Each row is a point on a tangle of strands that fork, close into loops and nearly touch. The rows are in no order.
Points whose rows are less than 50.9 apart are linked; no others are. Some points are linked to none.
nofu: [ 10.1  10.0  -2.0  -4.1 -26.2  16.5 -53.7  -0.5  37.7   0.7  10.5 -31.0
 -13.2   4.2   5.4  27.7 -19.7  -9.1  42.5 -18.9  14.1]
sapu: [  0.2 -27.8  -7.9  16.1  25.6   3.5  31.3   6.5 -24.6 -20.2   3.1   5.7
   9.1 -28.8 -11.1 -17.6  24.2 -16.4  -6.5  -0.4  17.4]
Gona: [ 26.2  30.4 -12.3  12.3 -65.5  12.5 -31.8  14.6  17.2  42.2  20.9 -38.2
 -18.0  12.4   3.0   3.0   4.1  -5.6  19.3   1.0  -6.2]
Pama: [  2.2  -7.6  18.0  -0.1   1.0  -8.0  38.4  -8.5  -7.7  12.4 -13.1   0.4
 -24.8   6.3 -11.2 -31.6  25.9  26.5 -36.8 -15.5 -12.7]
mazi: [ 25.6   7.2 -18.6  15.8 -11.6  28.4 -30.9   6.8  -0.3  -9.1  28.9 -17.0
  29.2 -14.4  -4.8  12.3 -19.6 -45.2  48.4   0.9  10.8]
gon: [-29.2 -21.8  -6.8  -7.3  15.5  -9.0   5.7  11.6   1.5  -4.5 -14.5  11.9
  -4.2   3.0  -0.4   4.5  27.0   1.2 -16.2   2.4  21.9]
dimuv: [ 15.5  16.0 -16.6   4.0 -50.2  14.2 -45.2  13.3  24.9  25.3  16.8 -34.1
 -16.2  14.8   5.2  12.6   6.8  -9.0  29.2  -5.2   7.0]
Fezi: [ 31.0   4.7  -4.7  12.6   0.3  33.5 -22.7  -5.9   1.5 -22.1  23.1 -20.1
  21.4 -11.7  -1.3  12.1 -27.0 -32.0  49.7 -11.8  12.6]
felig: [ 32.6  19.2 -20.6  20.7 -12.6  15.2   5.7   6.0 -29.5   0.2  34.6   5.0
  40.7 -11.8  -7.4  -4.3 -26.8 -45.5  28.7  16.1 -18.3]
Bilo: [ 33.2   4.4  -3.6  16.7 -14.4  20.0  25.6  -9.0 -14.2  14.7  14.4 -17.1
 -13.4  -0.6 -14.8 -25.6  24.5  -5.5   1.3  -9.4  -2.2]
noko: [ 15.1 -33.8   9.2  12.0  21.9   9.9  25.6 -15.7  -3.1 -15.1 -14.3 -10.9
 -23.5 -12.8 -12.0 -29.7  13.3  11.1 -11.2 -37.6  30.6]
dosiv: [ -6.3 -11.0   2.8  -3.1 -12.2 -13.7  44.2   6.8 -13.0  18.7 -17.3   6.8
 -25.8   2.0 -15.8 -37.0  47.4  26.0 -54.2  -2.6 -14.0]
met: [  0.9  24.8   5.0  -8.7   2.9  -1.6 -29.4  -1.4  12.4 -19.2  12.9  12.8
  23.2  -4.4  14.5  27.7 -59.0 -15.8  29.8  11.7 -20.7]
tofat: [-14.1 -39.5   3.5  12.9  36.4  -3.9  25.3  -2.0 -16.9 -21.7  -5.2  11.8
   6.4 -28.0  -0.8 -12.4  17.0  -5.9 -19.7  -3.9  18.5]
mize: [ 18.7  -7.3 -13.9   8.9 -19.4   4.2  30.2   0.5  -7.9  21.4  -4.3 -13.6
 -32.5   2.5 -21.9 -30.4  47.2   6.1 -20.3 -16.6   5.3]
sibin: [-21.7   0.2  11.2 -14.3  14.5  -5.6   0.1  -3.6   4.3  -4.6  -9.6  10.8
  -0.9  11.8   6.9  12.9  -6.3  10.1  -7.2   8.1   0.5]
lev: [  9.9 -21.5 -10.5  18.1  28.6  11.6  20.9   4.5 -30.8 -30.3  10.1   0.2
  30.9 -33.9  -9.8  -5.7  11.0 -32.6  12.6  -2.1  20.0]
Gisoz: [  7.7  25.8 -36.2  14.9 -43.9  -3.1  -0.6  25.7 -14.5  34.9  17.6  -2.7
   9.4   7.2  -4.6   0.3  26.2 -22.4   8.5  32.6 -11.1]
Deg: [-16.9 -54.9  16.0   7.6  61.8  -2.6  11.8 -10.9  -6.0 -42.4 -16.8   7.1
   4.6 -27.9   9.1 -14.7   3.1  12.3 -15.6 -26.1  35.4]
Zume: [ 26.3  43.1  32.2 -13.5 -35.0   2.8  -8.1 -15.7  19.0  29.1  -4.9 -22.7
 -16.5  25.7  -2.0  -2.6 -22.8  29.4   1.9  -1.0 -44.0]
savi: [ 22.6  17.4  13.5  -2.2 -33.1  18.9 -52.7  -8.2  41.8  -3.3   9.9 -36.1
 -17.0   2.6   9.6  24.1 -37.6  -0.6  49.4 -26.5  -0.2]
lof: [ 29.6  46.2   3.5   8.4 -22.0 -10.0  34.8  -4.1 -34.4  30.7  17.1  10.9
  17.5   1.1  -6.9 -20.0  -4.0   7.4 -17.9  31.7 -51.1]
Mok: [-33.2 -35.3  -1.1  -9.7  37.0  -7.0   0.9   1.0   5.4 -21.4 -17.5  12.5
  -0.5  -3.4   7.0   5.0  14.5   8.9 -14.0 -14.1  34.0]
sagem: [ 11.6  16.6 -32.7  11.0 -21.2  11.6 -39.8  20.3   2.6  -5.1  26.6  -6.0
  31.9  -8.8   3.1  24.0 -20.9 -43.5  46.6  11.6   0.9]
gane: [ -9.6 -29.1   3.2  -8.5  14.4  -6.1  14.0  -6.2  16.1  -2.9 -32.0   1.6
 -37.9  13.4  -7.4 -22.0  24.1  28.9 -29.0 -40.2  30.5]
liviz: [ 10.4 -27.7 -27.4   6.0  14.5  11.5  -7.2   7.2   7.8 -12.9 -16.0 -20.2
 -13.8  -6.5 -18.0 -13.2  39.3  -4.2   6.2 -34.8  56.4]
Riv: [ 38.4  34.6  -3.0  10.9 -56.8  17.8  -9.4   1.4   7.1  43.8  20.1 -36.1
 -24.4  17.2  -2.8 -15.5   9.8   1.6  10.3  -5.7 -15.1]
rula: [ 12.2   6.0  39.0 -10.4  13.7  16.7  -8.6 -26.9  26.5 -11.4  -6.5 -11.8
 -19.5  12.5   0.3   9.5 -35.9  16.5  15.8 -29.3  -0.8]
rur: [  2.7  -3.5   0.3   2.3   3.6   8.3  14.3  -3.7  -1.5   5.9  -0.8  -5.2
 -17.8   5.6  -8.0  -8.6  20.6   3.4  -2.9  -9.3   5.1]
Mazip: [ -3.0  -0.5 -41.4  12.1 -16.1   0.7   8.6  23.3 -19.1  13.2  12.0   2.1
  17.4  -3.5  -8.9   0.0  31.3 -27.1   4.8  20.9   7.5]
fim: [-11.4  28.6 -10.0  -8.0 -14.8 -19.0  10.4  14.7 -16.2  24.0  -1.3  18.1
  15.4  11.8   1.1   4.5   6.9   4.5 -13.2  39.0 -28.9]
zilof: [ 26.9  45.3  15.0  -1.3  -8.2  -0.5   2.7 -11.7 -11.6  10.5  16.8   8.5
  21.1   2.5   4.8  -0.8 -45.6  -2.7   9.7  15.5 -48.3]
kal: [-17.1  23.0 -21.5 -11.7 -17.9 -14.7 -19.4  21.8   5.0  13.1   0.2  17.9
  14.6   9.8   7.6  29.9  -9.0 -11.2   6.5  36.9 -15.2]
Gibu: [ 11.3  38.5 -18.8   0.4 -50.7  -0.6 -46.4  16.5  18.6  18.4  19.8 -15.5
   9.3  -1.6  13.0  24.7 -33.5 -16.0  38.9  12.1 -24.5]
biz: [ 18.2   5.7  -5.8  16.6   6.7   8.1  24.8  -2.9 -29.6  -6.6  21.3   9.2
  22.2 -14.7  -6.6  -7.6 -10.4 -22.2   9.2  12.9  -7.9]
kimen: [ 32.3 -16.4 -12.6  23.5   6.7  25.5  10.9  -2.9  -9.1 -11.4  12.8 -20.5
  -2.7 -13.8 -17.6 -15.8  25.8 -18.4  22.5 -19.3  30.1]
Sol: [-21.5  21.1  21.6 -22.7  -5.4 -16.1  -8.0  -6.1  14.5  12.0 -19.1   8.0
  -6.0  29.0   4.6  15.9 -10.0  26.6 -20.5  15.1 -23.2]
gosa: [-33.7  -8.4  16.3 -16.1  26.8  -7.3 -14.2 -12.5  11.9 -17.5 -10.8  16.6
   2.8   9.9  14.7  23.5 -21.8  13.6  -4.3   6.9   5.6]
rolag: [  4.4  17.8 -10.8  -5.6 -22.9  -1.4   0.4   9.1   4.4  26.6  -5.3  -0.7
  -9.8  18.9  -4.0   3.6  17.1   5.5  -1.6  10.6 -10.4]
zedo: [-42.1 -26.9  11.7  -5.6  45.7  -9.1  -2.8  -5.7  -1.8 -29.8  -3.8  25.8
  30.1  -7.5  21.1  18.3 -21.5  -2.3  -5.5  10.0  14.3]
Gatu: [ 31.9   4.1  -9.9  14.2 -40.4  10.3  25.0   0.8  -5.9  31.3   4.0 -26.4
 -35.5  11.7 -19.7 -36.8  51.3  11.4 -16.1 -19.6   0.6]
Fekog: [ 24.1  34.6   8.0  -0.7 -14.7   7.5 -11.6 -10.1   2.7   4.6  13.0  -0.1
  12.4   0.0   4.3   9.2 -42.0  -7.9  24.5   5.2 -29.7]
Dar: [  0.2 -46.1  24.4   0.0  29.0 -12.7  36.4 -12.6  -2.6 -10.0 -25.2  -1.8
 -39.8 -12.4  -7.7 -49.9  15.7  34.4 -52.2 -41.6  11.8]
Kan: [ 18.4  34.8   0.4  -5.0 -48.5   2.3 -24.0   6.3  16.1  30.1  11.7 -14.2
  -7.2  11.9   3.4  13.0 -16.7   3.9  16.2  12.0 -25.2]
Makik: [ 14.6  -2.2   8.8   8.4  11.4  17.9  14.3 -12.2  -3.5  -3.9   3.6  -4.1
  -3.8  -2.4  -8.5  -5.4  -0.6  -6.1  12.1 -12.2  11.4]
pud: [ -9.2   6.3  31.4 -26.6   2.6   0.7 -31.3 -16.5  43.0  -6.6 -18.8  -9.2
 -31.2  25.5   6.3  25.7 -26.3  27.5  10.6 -18.3  -0.3]
dav: [-45.0 -27.4   5.5  -3.0  46.2 -18.6  10.0  -3.0 -17.3 -31.2   1.5  34.7
  37.4 -12.8  28.0  10.9 -11.3  -0.2 -20.1  22.2   5.4]
lat: [ 12.5 -20.6 -20.4  12.9  14.2  13.7   6.7   3.9  -5.4 -12.7  -0.4 -12.8
  -2.0 -10.5 -15.9 -12.1  31.6 -13.6  11.8 -17.4  39.6]
Zavaz: [  1.6  -9.5   0.3  10.6 -13.6 -14.6  52.6   9.2 -26.4  22.6  -6.3   8.7
 -20.3 -11.0 -21.9 -39.2  51.0   8.5 -48.8   8.3 -20.2]
Vuras: [ 14.1 -13.8  -0.5  18.8  31.9  22.2  13.2  -4.0 -24.3 -35.6  12.7   1.0
  34.4 -27.4  -8.2  -1.6 -11.7 -31.4  21.9  -4.4  15.3]
Fiv: [-16.3  -3.8 -13.7   0.3  -5.1 -10.4  24.5  11.3 -12.4  14.7  -5.5  10.5
  -9.4   3.8  -6.2 -10.7  37.9  -0.9 -23.4  12.4  -5.3]
savod: [-38.5 -61.4  15.0   6.6  51.2 -17.8  23.6  -6.3 -20.7 -33.8  -6.6  20.6
  21.6 -30.1  19.5 -13.6   7.4   7.5 -39.2   4.5   9.8]
kek: [  9.5  39.2  10.3   3.6 -10.5 -24.3  35.1  -1.5 -38.4  22.6   7.2  23.0
  22.2  -1.7  -2.1 -15.8  -9.7   7.3 -32.9  39.0 -53.8]
botu: [  4.8  15.9  31.2  -0.4   7.0 -16.1  44.3 -19.8 -30.2  14.2   0.1  17.2
   7.6   0.0   1.4 -25.0 -13.1  28.1 -39.0  20.3 -47.2]
Zuzo: [ 13.9 -38.9  11.7  -0.8  27.2   3.4  16.1 -16.0   8.3 -19.2 -26.7 -12.3
 -35.3  -3.1 -16.6 -34.7  13.2  23.2 -10.8 -56.4  43.7]
senuk: [  1.8 -12.8 -29.2   5.9   1.3  17.0 -24.6  11.7  15.3  -7.5   2.2 -16.9
   5.8   1.4  -8.7  13.0  26.7 -22.5  26.5  -8.5  41.2]
tudif: [-13.2 -44.8  16.6   5.8  62.2   4.9  -0.3 -11.3   0.7 -52.0 -11.8  -0.5
  17.1 -23.3   9.0   1.0  -6.8   0.4   2.0 -22.1  43.9]
zil: [-14.9  24.6 -28.3  -4.6 -27.1 -17.0   0.6  22.9  -8.4  31.6  -4.7  15.0
   5.0  17.9  -3.4   8.0  27.3  -4.3 -12.4  38.8 -16.6]
Vebez: [  4.6  23.9  23.5   9.0   4.3 -25.2  50.1 -12.5 -40.4   6.8  10.1  25.2
  15.3 -11.0   6.2 -25.2 -12.6  13.0 -38.1  32.0 -50.8]
dutok: [ 24.1  11.3  21.9  -1.7  -1.2  20.5 -20.1 -22.1  24.6 -10.5   6.1 -17.4
 -11.2   6.6   0.9  10.4 -40.7   0.8  34.1 -18.8   0.6]
disa: [ -2.1  18.5  33.2 -11.7   5.6  -8.4  24.7 -17.3 -11.6  12.8  -7.9  11.7
  -4.2  13.2   2.7 -14.0  -7.5  27.8 -33.5   9.4 -33.3]
Tez: [ -6.5 -60.0  17.9   6.1  37.9 -10.9  40.0 -11.9 -12.0 -20.5 -18.1   1.9
 -28.0 -32.6  -9.1 -47.2  16.7  20.3 -44.7 -29.0  14.2]
Luti: [ -1.9  20.6 -36.4   3.9 -15.5  -2.5 -26.3  24.8  -5.9   2.8  17.1   9.5
  34.2  -1.5   3.1  26.3 -12.6 -35.1  27.9  28.2  -3.4]
zib: [-21.0  -0.2   1.1 -14.7  14.3   0.8 -37.2  -2.4  24.4 -23.7  -1.7   7.8
  13.0   5.8  11.2  39.0 -35.2 -13.3  27.8   4.3   8.1]
mufal: [-19.5  25.5 -28.6  -3.9  -7.0 -18.0 -25.3  20.7  -5.7   0.0  11.3  25.8
  32.5   0.4   9.9  33.6 -25.9 -26.6  18.0  36.4 -18.3]
Lun: [-32.7  -9.3  -3.0  -0.7  29.1 -15.2   9.2   2.9 -24.0 -17.1   7.9  36.1
  40.6 -10.3  19.4  10.4 -15.0 -15.9  -8.4  32.2  -5.2]
navav: [-10.1  26.0 -21.7  -0.2   5.1 -21.0  -8.7  14.1 -20.8  -1.7  13.7  33.9
  44.9  -2.8  10.8  18.1 -33.9 -26.2   3.6  41.3 -27.1]
Seg: [ -9.3   7.7 -27.0  -1.2 -28.9   5.9 -31.2  22.7  17.8  18.1  -0.4 -13.7
  -4.2  14.2   1.4  21.6  18.9 -13.4  21.6   9.2  11.5]
tiba: [ 30.4  53.5  14.3   3.5 -17.8  -4.9  16.0 -11.0 -19.3  27.7  10.8   7.6
  14.8   6.8   0.7 -11.1 -29.0  10.8  -6.0  22.4 -57.0]
Bos: [-19.8 -31.3  15.6  -9.2  23.6  -9.1  23.8  -1.9   1.3  -8.8 -23.6   7.0
 -25.7   2.3  -2.5 -20.4  21.3  28.1 -38.5 -26.0  15.1]
tevum: [-42.6 -27.6  25.5 -15.4  45.1  -7.0 -12.3 -20.1  15.9 -30.6 -16.0  15.0
   4.4   5.2  26.0  20.4 -22.6  17.9  -9.6 -11.3  23.9]
Ranet: [  6.5  39.8  12.1 -15.8 -31.9  -5.6 -43.1  -0.9  29.4  -3.7   5.8  -4.2
   3.6   0.5  16.4  31.5 -52.5   5.3  33.1   3.3 -38.6]
tadiv: [ -9.7  -4.1 -47.3  11.9  -6.3   3.5  -8.3  25.5 -15.2   1.3  15.1   2.8
  25.2  -6.6  -5.2  10.3  31.9 -37.2  20.0  24.0  21.8]
Rap: [ -5.0 -19.5 -38.0   9.7   6.3   8.0 -10.9  21.2  -5.3 -10.3   1.8 -10.3
  17.4  -8.6  -9.2   6.8  36.4 -29.3  20.4   5.9  34.1]
zoni: [-19.9 -30.3  12.9  -1.7  54.8   4.5  -6.4 -10.1  -1.4 -39.7  -5.2   8.7
  22.0 -12.8  10.7  16.2 -17.7  -1.8   2.7 -11.6  29.5]
tikin: [  3.0  13.6 -34.9  12.6 -26.4  -0.1  17.7  20.9 -25.3  25.6  10.3   6.4
   9.6  -0.3 -11.3  -7.5  38.0 -20.6  -5.0  29.5  -5.7]
mar: [ 34.5  20.4  -3.7   9.5 -48.1  14.6   8.1   3.8   0.5  42.2  13.3 -30.2
 -28.3  17.3 -10.8 -21.9  31.9   8.6  -3.1 -12.4  -3.8]
Vufem: [ 18.4 -30.2 -15.9   7.7  10.1  13.5  -6.9  -8.0  17.0 -11.5 -18.8 -26.5
 -32.0   3.6 -16.6 -24.5  29.4  11.0   5.4 -51.5  59.7]
vev: [-17.5   2.7  -3.0 -19.6 -12.3  -3.4 -12.1   6.6  22.4  14.2 -21.2  -2.7
 -24.0  28.7  -1.1  11.3  23.2  17.3 -12.6  -5.8   8.7]
ralat: [ 33.5 -21.9   3.0  18.2  22.8  21.2  17.5 -15.9  -9.4 -17.6   2.2 -23.5
 -11.4 -20.0 -19.7 -25.2  14.9  -3.7  11.2 -37.0  29.8]
lubu: [ 15.1  -6.6  -4.1   1.4 -13.5  10.1  12.5  -2.2   2.9  12.7  -6.7 -16.1
 -29.5  12.3 -13.6 -18.4  28.9  12.9  -9.1 -23.2  13.5]
rom: [  1.0 -23.1   6.6  12.3   8.0 -11.6  48.5  -0.1 -31.8   5.2  -5.6   9.0
 -16.3 -25.2 -14.3 -42.2  32.3   6.7 -42.4   6.2 -12.4]
ruga: [  8.2  22.0 -42.3   8.8 -39.4   2.8 -21.0  28.7  -9.1  26.9  22.0  -0.5
  16.4   2.7   0.2  11.1  15.9 -33.6  20.4  31.0  -1.6]
retez: [-15.6  11.1 -26.8  -9.1 -32.6  -9.9  -0.1  24.8   4.0  34.9 -12.5   0.5
 -14.6  24.3  -4.1   7.2  39.5   7.3 -18.2  18.6  -6.3]
Paf: [  9.2  -2.5  10.4   8.0  18.5  13.1  17.1 -15.1 -15.7 -14.3  10.8   1.7
   9.4  -9.9  -3.7  -6.8 -12.6 -10.3   7.7  -0.9  -2.2]
mefas: [ 20.7  31.6  -0.4  -0.3 -12.5   7.8 -25.9  -3.3   5.6  -8.8  20.6   4.9
  25.5  -6.1   7.6  17.6 -59.5 -22.7  38.0   4.1 -29.2]
nas: [  0.6  -2.1 -12.5  -3.8  -0.5  17.7 -41.6   7.4  23.0 -17.6   8.2 -14.8
   9.7  -2.0   6.1  26.3 -16.3 -24.3  44.4  -8.2  22.5]
rugar: [ 15.5  45.0  -2.6  -8.6 -48.0 -10.5 -45.9   7.7  25.5  11.6  12.8 -10.3
   4.1  -1.0  14.2  27.6 -47.2  -4.1  34.9   8.0 -39.9]
nid: [-17.9 -12.2 -13.9  -9.0  -6.2  -3.4   3.4  13.2  16.3  10.3 -22.2  -1.1
 -28.9  22.9  -8.6  -5.0  45.2  14.9 -23.8 -16.1  19.1]
pide: [-24.9 -12.9 -17.3  -8.0   0.6  -7.8  12.2  16.8  -3.0   8.6 -14.7  11.9
 -12.9   7.3  -6.0  -2.8  43.1   5.1 -19.3   0.2  14.0]
tenap: [-39.1  -1.8  16.0 -31.3   6.6 -15.5 -29.3   0.2  29.8  -0.6 -28.9   9.3
 -15.4  28.2  14.9  33.7  -6.9  24.2 -13.1   4.3   4.2]
muki: [ 14.3  40.8  14.3 -10.6 -32.3  -3.0 -10.6  -3.2  11.1  30.8  -2.3  -6.5
  -1.6  18.2   0.5   3.2 -16.0  15.0  -3.7  14.4 -39.3]
zek: [  3.5  40.8   4.2  -5.6 -22.3 -11.4   3.4   3.2  -6.1  29.7  -0.5  10.2
   7.2  15.5  -0.6   2.9  -8.6  12.4 -10.7  27.7 -37.1]
nobop: [-13.5 -14.3 -10.1  -8.7  18.4  10.7 -42.6   5.2  20.6 -23.0  -4.3  -5.5
  10.9  -0.5   5.0  33.5 -10.7 -15.0  33.8  -5.1  31.1]
kofol: [ -3.1   6.5   2.4 -14.8 -15.3   6.7 -36.6  -4.8  34.9   3.5  -2.4 -15.9
 -15.3  16.3   3.2  24.5 -10.3   2.1  28.1 -14.6  10.1]
Sula: [-12.9 -15.2  24.2  -4.8  18.8 -10.4  30.5 -11.2  -4.8   0.8 -15.2   9.6
 -17.4   2.3  -0.3 -18.6  13.7  27.4 -39.8 -11.2  -3.2]
Vifig: [  5.3  16.8  17.9   4.5  11.4  -4.9  29.2 -15.5 -25.3  -1.2   6.9  17.5
  15.9  -2.7   5.6  -8.7 -21.9   6.9 -10.5  14.9 -28.1]
lidaf: [-26.6 -44.6  22.9  12.1  51.0 -17.7  29.7 -18.7 -30.6 -35.2   8.8  29.5
  30.9 -32.5  26.1 -14.5 -14.2   4.9 -29.0  12.0  -7.5]
rufim: [ 31.0  26.2  27.2  -8.0 -24.3  18.3 -30.7 -15.5  35.3   2.7   9.1 -21.9
 -18.6   4.9   5.4  18.4 -45.3   9.8  36.4 -21.4 -14.4]
Ner: [-11.8 -57.6  17.3   2.7  46.6  -6.4  23.8 -12.8  -3.6 -28.4 -18.6   5.2
 -16.6 -26.0   1.7 -29.1  10.6  21.1 -31.1 -32.5  29.2]
muna: [-36.4 -43.7  20.0 -13.7  49.9  -7.7  -6.5 -13.4  17.7 -30.4 -24.1  12.2
  -6.3   4.6  15.3   5.0  -4.5  19.4 -18.6 -26.1  40.1]
rovi: [-22.6 -30.5  10.6   2.9  19.7 -18.8  44.0   0.7 -24.6  -2.5  -6.4  20.1
  -7.4 -22.9   2.9 -28.4  24.3  10.9 -45.8   6.9  -4.3]
bive: [  7.2 -33.3  -7.2  -2.5   9.7   3.7   4.4  -8.2  18.3  -3.0 -26.5 -14.2
 -40.0  15.7 -16.6 -28.1  31.3  21.6 -10.9 -53.7  44.8]
Las: [-25.4  -2.6   7.2 -19.4   7.0  -6.3  -7.5  -0.2  18.3   6.0 -18.1   6.5
 -14.6  20.3   1.5  15.8   6.9  17.3  -9.8  -4.1   7.8]
kalug: [ 10.8  14.9 -14.6   9.5  -9.1   2.4  19.3   5.8 -19.8   8.6  18.0   6.8
  18.9  -4.8  -5.1  -3.1  -1.4 -19.9   8.9  20.8 -14.1]
nidat: [ -6.1 -10.1  23.2   9.7  26.1  -8.3  34.3 -15.5 -29.9 -15.2  12.9  25.7
  17.9 -17.4   6.5 -11.7 -15.6   1.4 -22.4  15.0 -19.6]
Redum: [  3.9  -9.1 -21.2   7.4 -14.4  -1.3  27.9  12.3 -15.3  17.4  -5.5   0.3
 -17.4   1.0 -17.0 -24.7  50.1  -2.6 -17.6  -0.7   2.4]
tato: [-37.8 -54.2  -4.5   3.6  48.2 -12.3  17.5   7.8 -14.2 -29.1 -12.8  16.6
  17.2 -30.1   9.7 -10.6  25.4  -3.5 -27.9  -2.8  29.8]
Lod: [  1.2 -10.3 -24.0   0.1  -7.2  18.0 -46.5  10.8  26.5  -9.6   4.1 -27.2
   0.4   4.6  -2.2  21.3   8.2 -18.5  37.3 -15.6  44.9]
salof: [ 19.8 -47.0  19.9   9.1  22.2  -0.6  40.3 -19.5  -5.7  -8.8 -26.9 -10.5
 -47.7 -22.4 -23.2 -55.2  18.7  29.4 -34.4 -51.7  20.1]
Ravof: [-18.7  16.5 -29.4  -8.2 -23.3 -10.0 -23.1  23.5   8.8  16.9   0.1   3.6
   6.2  13.3  -1.5  27.9   9.1 -16.7  13.5  29.1   0.2]
kolup: [-17.8 -33.1  26.2   2.5  33.6  -8.7  35.2 -14.1 -20.7 -17.3  -8.1  14.6
  -4.2 -15.2   7.9 -20.9   2.4  18.3 -35.4  -7.1  -5.1]
Pomi: [ 13.5  26.6   0.1  -8.1 -42.8   4.9 -14.9   8.2  20.6  32.5   1.2 -22.5
 -20.1  25.2  -1.6   4.3   9.3  14.3   5.3  -0.8 -12.6]
vis: [-10.2 -26.4  19.6  12.7  39.3  -6.3  35.8 -15.5 -35.6 -32.3  13.8  24.3
  30.1 -34.7  14.8 -18.7 -21.2  -9.2 -21.1  13.4 -12.4]
Did: [-11.7  23.6  26.4 -12.8   0.7 -17.1   9.0  -9.7  -6.1   9.0 -11.6  14.8
   5.1  18.4   7.4   1.2 -14.6  28.5 -29.7  25.6 -33.2]
buna: [  8.5  19.7  45.9 -21.5  -2.7   5.2 -23.7 -25.1  37.0  -0.8 -11.0 -14.2
 -23.1  17.2   3.7  16.6 -44.6  28.2  15.9 -19.0 -16.3]
feso: [ -6.1   4.8 -28.0  -3.8 -36.8   9.6 -56.1  22.8  34.7  10.8   6.3 -26.7
 -14.4  12.2   5.0  29.0   9.7 -15.3  35.4  -5.3  20.0]
Vasus: [-17.0   5.2  10.4 -20.5   0.8   1.8 -32.5  -5.8  35.7  -6.6 -10.2  -6.1
 -16.0  16.2   5.3  31.8 -17.8  13.6  16.4  -5.8   5.9]
nabul: [ 26.1  32.3  31.7 -14.6 -35.3   6.5 -29.5 -14.0  33.3  18.7  -1.0 -26.7
 -22.5  14.5   5.6  14.8 -31.5  26.3  17.7 -11.0 -28.8]
ded: [ 30.5  -8.6  -0.2  18.8  22.6  31.7  -2.2 -12.8  -8.4 -30.7  19.8 -13.7
  23.7 -17.8  -7.9   3.5 -21.0 -28.1  35.4 -15.0  22.4]
pefo: [-33.3  16.9  25.0 -38.3  -3.7 -19.7 -29.7  -2.4  35.6   5.7 -29.5   8.0
 -17.7  33.2  11.0  30.8 -15.9  35.1 -14.4  12.7 -18.1]
mesez: [-18.2   8.3 -15.9   7.6  15.4 -21.4  12.6  11.0 -31.1  -7.0  13.0  36.0
  44.6  -9.9   4.9   9.6 -16.3 -23.0  -5.4  38.8 -16.7]
Dabim: [-16.2  15.2   1.4 -14.0   2.8  -9.2 -46.5   3.4  20.7 -19.2   2.7  14.1
  19.8  -0.5  15.3  40.8 -48.8 -12.4  32.7  15.1  -7.0]
bugof: [ 22.3  25.4   9.5   7.0 -11.2   3.4  24.6  -8.1 -16.6  13.6  14.7   6.2
   5.5   1.2  -4.2  -7.3 -11.4  -0.4  -0.8  10.9 -26.8]
gita: [ 11.2  30.8 -32.0   5.6 -49.8   4.1 -36.5  23.8   6.0  23.6  20.9 -11.9
  12.7   3.5   3.5  20.8  -7.2 -24.9  31.0  19.3  -7.6]

How many points has the smallest loop of links through each point below? Write 0 if it is on no loop.
muki | 8
bive | 8
nid | 10
Vasus | 9
Sula | 7

Name the points in between on the shortest way along the links from the first point to the second, in order.
Fezi, dimuv | mazi > sagem > Luti > mufal > kal > Ravof > Seg > feso
nid, sagem | pide > Fiv > Redum > mize > Gatu > mar > Riv > Gona > dimuv > feso > Seg > Ravof > kal > mufal > Luti
Vuras, tudif | ded > Fezi > mazi > sagem > Luti > mufal > navav > mesez > Lun > dav > zedo > zoni
buna, rolag | rula > dutok > rufim > nabul > Zume > muki > Kan > Pomi
Mok, kalug | gon > pide > Fiv > Redum > mize > lubu > rur > Makik > Paf > biz
